Each row is a point on a landscape with many valleys, with its height.
From any point a ball rolls to the lowest of the 2 points nearest to it. It stops when none of these is lower. Distance is the straight distance between rows; heights are no part of it.
k366 (h 15.5): [109 133 142 136 117  76 108 104 160 134 125 119 167 113 150 127 137 122
 117 112 126 102]
k763 (h 28.6): [121 127 165  88 159 100  76 112 182 139  94 142 123 120 105 109 148 172
  91 109 100 117]
k121 (h 84.3): [101 148 180 120 127 167 176 180 118 113 125 162  83 150 105 113 167 150
 177 119 110 150]
k226 (h 69.4): [149 109  86 142 107 114 146 103  99 124 136 119 170 140 123 138  87 132
 140 144 171 131]
k904 (h 62.5): [180 163 108 100 164 174 115 163 102 112 115 143 114  88  82  87 139 159
 122 152  97 139]
k140 (h 54.0): [133 114 128 132 122 103 106  95 166 135 166 100 171 118 174 148 112  69
 132 114 156 104]
k511 (h 28.8): [ 51 142 196 169 111 132 198 168 109 144 139 139  90 162 112 199 154 143
 136  99  99 103]
k267 (h 59.6): [202 113  76 137 122 179 103 124  87 144 145  79 101  80 190  78  88  92
  95 165 118 168]
k153 (h 3.5): [ 71  82 133 116 106 128 183 136  90 165 143 130  93 173 161 108 154 105
 155 136 165 117]
k796 (h 73.5): [102 138 198 145 126 169 162 204  92 107 110 149  77 146  92 154 161 147
 181  93 117 139]
k335 (h 22.9): [ 95 151 124 131 134 102 151 126 126 128 102 167 140 131  58 196  98 171
 129 109 136 117]
k806 (h 27.6): [123 140 175 118 131 130 141 136 161 144 137 153 132 127 132  98 189 142
 137 138  97 123]
k701 (h 42.9): [152 133 124  90 144  87  35  97 198 137  80 124 119  98 125 135  67 121
  73  97 109  95]
k315 (h 59.0): [115 117 156 125 121 183 172 207  62 103 100 144  77 134 100 163 152 125
 182 108 135 166]
k306 (h 47.4): [162 129 120 116 130  70  74  88 188 113 135 114 151 103 135 155  75 108
  99  90 116 111]
k943 (h 56.0): [155 137 125 104 161 156 111 154 120 123 124 140 121 105  99  80 176 160
 129 122 108 142]
k954 (h 75.8): [160 123 114 138 111 190 161 181  55  98 104 148  84  87  83 124 115 156
 139 160 128 166]
k536 (h 70.7): [181 111  98 122 134 162 110 116 116 121 135  85 125  97 191  93  97 107
 128 153 122 176]
k274 (h 5.6): [ 72 143 137 101 139  52  92  86 205 146 105 119 133 176 108 159 108 120
  69  87  94  56]
k300 (h 50.8): [ 45 162 143 157 118  90 188 104 165 134 167 124 122 184 100 168 124 143
 115 109 116  77]
k936 (h 51.3): [182 148  89 127 130  94  93  81 171 120 127 123 146 108 131 150  55 136
  93 126 123 112]
k360 (h 64.9): [126 151 146 105 144 147 109 161 113  90 103 156 106 120  82 125 161 177
 132 119  98 142]
k714 (h 53.6): [ 60 139 203 147 113 155 197 177  98 133 135 148  74 157 126 156 176 130
 152 123  91 117]
k781 (h 79.4): [ 68 143 129 136 104 109 178 134 104 107 145 155 138 153  98 196 137 132
 148 113 139 128]
k408 (h 24.1): [201 139 112 115 143 187 106 150  93 142 124 113 130 118 145  44 151 118
 134 154 115 157]
k894 (h 39.9): [177 120  99 118 127 181 125 152  64 148 108  97 109 120 168  60 125 111
 137 186 135 160]
k188 (h 37.1): [138 135 150 108 148 169 119 153 129 122 133 120 119 147 145  42 185 109
 158 135 110 136]
k614 (h 50.4): [163 133 130 139 124  86  72  83 172 128 167 109 171 102 150 168  89  61
 104  88 133 103]
k659 (h 12.3): [189 146 123 122 142 160  80 135 143 131 135 127 131 108 154  45 154 101
 132 138 106 150]
k43 (h 74.7): [116 146 152 116 128 140 149 166  85 100 109 145 121 107  95 145 155 154
 153 137 131 147]
k383 (h 59.9): [154 137  81 117 130 164 133 152 101 124 114 135 140  83 147  99 137 134
 137 162 142 149]
k307 (h 8.4): [105 139 162 130 126  80 111 102 201 151 134 131 133 130 155 121 150 112
 101  99  95  99]
k664 (h 13.3): [107  82 112 109  99 135 158 122 112 151 129 123 108 153 180  84 148  96
 152 141 171 146]
k186 (h 52.8): [172 146  70 143 113 122 128 100 104 118 131  99 157 103 153 137  70 139
 103 167 124 144]
k317 (h 67.9): [192 147  82 135 132 166 109 141 125 131 128 124 131  66 157  84 116 132
  96 155 117 140]
k903 (h 45.0): [ 46 149 157 156 120 104 190 133 143 140 155 136 106 176 112 176 152 155
 129 104 100 104]
k137 (h 34.9): [136 136  98 117 133  91 117 116 160 131 109 145 164 124 118 148 103 168
 115 121 129 113]
k313 (h 75.7): [201 146 104 150 132 153  69 139 139 115 137  70 134  58 180 136  59  94
  99 134 107 138]
k430 (h 50.7): [ 70 123 197 135 120 155 175 155 115 137 146 139  99 153 129 118 193 133
 139 146 109 111]
k364 (h 21.8): [ 80 144 148 136 131  90 136 111 157 124 129 123 165 136 130 148 157 148
 128 113 127 100]
k598 (h 50.5): [148 145 111 116 126  70 105  61 178 118 160 121 161 147 110 159  96 122
 115  96 134  96]
k131 (h 35.7): [181 155 121 113 158 194 123 164  87 126 112 119 117 141  96  38 160 133
 160 146 110 154]
k472 (h 19.8): [114  97 128 129 102 149 158 136 130 125 126 143 112 144 153  74 158 112
 164 138 146 130]
k265 (h 62.0): [168 111  66 135 102 140 149 100  81 115 133 106 147 130 149 134  84 128
 123 185 154 149]
k323 (h 60.4): [100 108 116 140  99  96 184  98 111 133 175 123 152 197 115 163 139 112
 148 131 165 100]
k56 (h 42.4): [120 116 158 116 127 188 151 181  62 105 112 142  80 136 105 100 166 119
 174 141 148 153]
k353 (h 33.9): [185 124 148 138 144 106  47 138 191 125 107 115 126  76 152 103 121  84
 105  99  97 121]
k784 (h 27.7): [115 125 151 117 128 165 149 153 107 126 124 143 102 148 126  76 179 116
 168 152 140 140]
k213 (h 9.8): [ 70 148 177 128 139  73 141 122 185 140 111 143 113 144  97 143 149 167
 106 127  94  93]
k890 (h 80.4): [165  69  82 137 121 139 110 104  99 156 143  80 146 102 190 109  92  80
 118 137 163 145]
k152 (h 33.0): [105 142  97  98 137  74  91  78 179 138  99 138 143 155  82 163  71 165
  88  91 135  95]
k229 (h 15.0): [ 63 144 164 134 138 100 150 139 144 117 113 158 118 152  70 205 128 171
 122 106 116 112]
k269 (h 29.2): [110 158  91 115 135  88 113 109 164 125 102 171 141 131  68 180  97 173
 101 109 134 111]
k362 (h 59.5): [168 108 121 145 118 123  92 102 160 122 157 107 153  76 173 131  99  74
 131 130 140 136]
k858 (h 1.3): [ 86 142 183 125 139 123 154 163 139 103  98 150 114 148  93 173 152 165
 155 128 102 119]
k473 (h 44.5): [185 149 119 113 142 210 137 167  47 141 123 153 107 143  89  49 153 118
 149 157 123 171]
k30 (h 56.9): [107 140 126 135  99  89 156  78 141 126 183 117 166 185 112 163 132 112
 135 117 144  81]
k159 (h 53.9): [ 59 174 141 142 133  63 157  71 172 148 158 134 134 207  68 174 109 150
  96  98 117  72]
k930 (h 56.4): [ 78 147 134 152 136  86 123  81 171 126 138 138 156 183  75 171 112 159
 122 115 136  79]
k146 (h 2.4): [ 79 143 155 133 130  62 115  88 207 145 122 127 127 158 119 140 129 144
  98 100  90  78]
k842 (h 65.7): [126  92 102 131 115 174 161 163  29 123 102 125  91 138 132 125 111 145
 152 152 171 168]
k336 (h 62.1): [121 129 116 168  92 140 160 144  68 112 110 147 136 126  90 189  91 150
 144 132 170 155]
k466 (h 60.1): [ 93 128 138 152 117 101 156 108 143 119 151 133 161 184  80 171 127 178
 129 110 147 104]
k941 (h 15.6): [ 58 108 143 147  93 117 193 116 111 143 153 137 102 166 132 137 157 122
 148 133 152 113]
k759 (h 53.5): [124 135 112 127 114  76 126  68 146 101 156 119 168 161 107 166 131 131
 130 119 133 105]
k724 (h 30.5): [ 90 132 141 144 128 119 129 134 124 102 134 135 141 146 134 144 165 162
 134 131 128 121]
k132 (h 41.7): [135  91 135  93 132 175 122 140  95 155 131 126  97 141 156  28 179  78
 154 155 153 146]
k871 (h 68.7): [168 157 110 118 141 186 145 164  78 115 110 131 106  85  94 119 127 167
 126 168 109 157]
k743 (h 71.9): [125 145 115 110 141 119 107 134 128  95  96 141 122  96  87 126 133 180
 117 125 116 122]
k843 (h 70.6): [180  72  74 136 128 175  98 115  88 170 129  83 113  88 206  91  82  69
  97 154 146 161]
k685 (h 38.7): [134 131 116 101 166  97  54 108 176 127  80 122 131  89 112 131  95 162
  80 126 118 103]
k401 (h 31.8): [113  88 119  90 133 180 135 148  69 157 111 141  79 143 147  70 164 102
 152 168 173 154]
k697 (h 24.0): [188 131 134 138 145 136  70 136 167 134 124 135 126  73 156  79 145  76
 131 113  97 133]
k599 (h 48.0): [223 122 105 135 144 196  86 139 125 137 150  84 111  64 192  88  90  58
 109 148 109 162]
k970 (h 19.0): [ 96 144 169 103 152 100 120 135 174 131 100 153 120 129 107 137 156 186
 115 128  89 120]
k910 (h 7.1): [106 151 140 113 143  57  81  95 207 148 111  98 158 161 128 160  87 111
  93  70 122  64]
k812 (h 89.8): [199 101  85 147 120 128 105 101 110 151 147  71 146  71 181 119  63  89
  98 136 133 152]
k790 (h 18.4): [ 74  83 142 104 132 161 164 159  66 165 121 139  82 163 147  89 178  94
 154 142 170 150]
k208 (h 34.4): [101 127 143 115 150  94  70 103 194 137  82 137 144 119  92 135 123 160
  80 106 114  88]
k948 (h 51.0): [142 142  99 145 124 131 150 145  89 111 105 138 141 109  87 165  96 183
 126 144 137 156]
k644 (h 52.7): [154 125  93 109 130 182 144 168  63 133 109 145 116 109 142  81 146 132
 136 166 143 171]
k512 (h 62.4): [174 124  91 175 132  99  90  81 138 135 170  93 189 133 148 155  67  60
 125 113 167 133]
k728 (h 62.3): [148 100 119 120 127 141 103 117 128 128 141 103 141 111 185  95 133 121
 139 135 143 148]
k950 (h 17.6): [125 139 178 118 136 108 101 123 188 132 128 134 131 123 152 110 171 135
 117 135  88 103]
k670 (h 63.5): [ 96 106 108 114 126 144 158 131  78 121 120 133 122 121 135 125 145 125
 148 143 159 159]
k643 (h 42.3): [175 123  93 125 150 113 105 134 159 128 121 130 145 100 143 120 108 148
 122 114 107 134]
k194 (h 31.1): [ 65  96 149 157  78 128 189 134  69 140 141 160 101 183 119 168 141 111
 154 125 166 142]
k357 (h 55.1): [101  84 114 123 127 175 161 167  60 112 110 137  89 131 126 120 145 120
 168 149 152 162]
k418 (h 64.7): [119  85  98 136 110 111 165 109 115 136 153 122 169 167 132 141 127 114
 148 138 168 130]
k488 (h 72.1): [122 159 121 150  97 116 154 115 104 114 136 148 157 150  76 187  88 151
 136 136 179 140]
k455 (h 66.6): [178 133 115 149 132 127  60 105 161 111 135 100 148  78 172 118  79 106
 101 120 126 138]
k754 (h 72.0): [ 83 121 131 128 109 129 175 153  74 112 129 148 117 129 109 172 147 138
 154 119 144 162]
k199 (h 49.1): [162 128 114 109 157 128 110 143 165 125 120 143 136  93 129  94 158 155
 120 115 100 125]
k839 (h 57.9): [135 122  97 135 127 102 122  76 144 128 171 107 189 147 135 164  99  78
 128 128 169 120]
k54 (h 42.5): [159 153  82 129 114 112 134 119 119 107 114 142 151 120 120 152  83 173
 112 150 130 138]
k431 (h 36.7): [ 76 127 190 140 123 124 154 123 162 155 156 131 126 142 145 113 183 139
 122 140 108 101]
k203 (h 56.3): [130 109 126 125 136 127 126 116 158 122 152 122 141 130 170 106 156 128
 138 122 118 135]
k956 (h 37.3): [207 106 124 131 161 158  88 147 162 121 156  99 123  76 189 107 104  65
 126 118 107 159]
k766 (h 5.5): [ 73 127 201 163  93 130 193 179  92 125 122 148  97 153 110 212 140 126
 156  82 125 129]
k432 (h 41.2): [151 116 157 143 140  93  71 128 191 116 131 117 148  94 172 130 130  80
 116 105 102 111]

Where does a ball stop that starts at each point below?
k685 -> k146
k871 -> k858
k317 -> k659
k418 -> k306
k930 -> k766
k796 -> k153
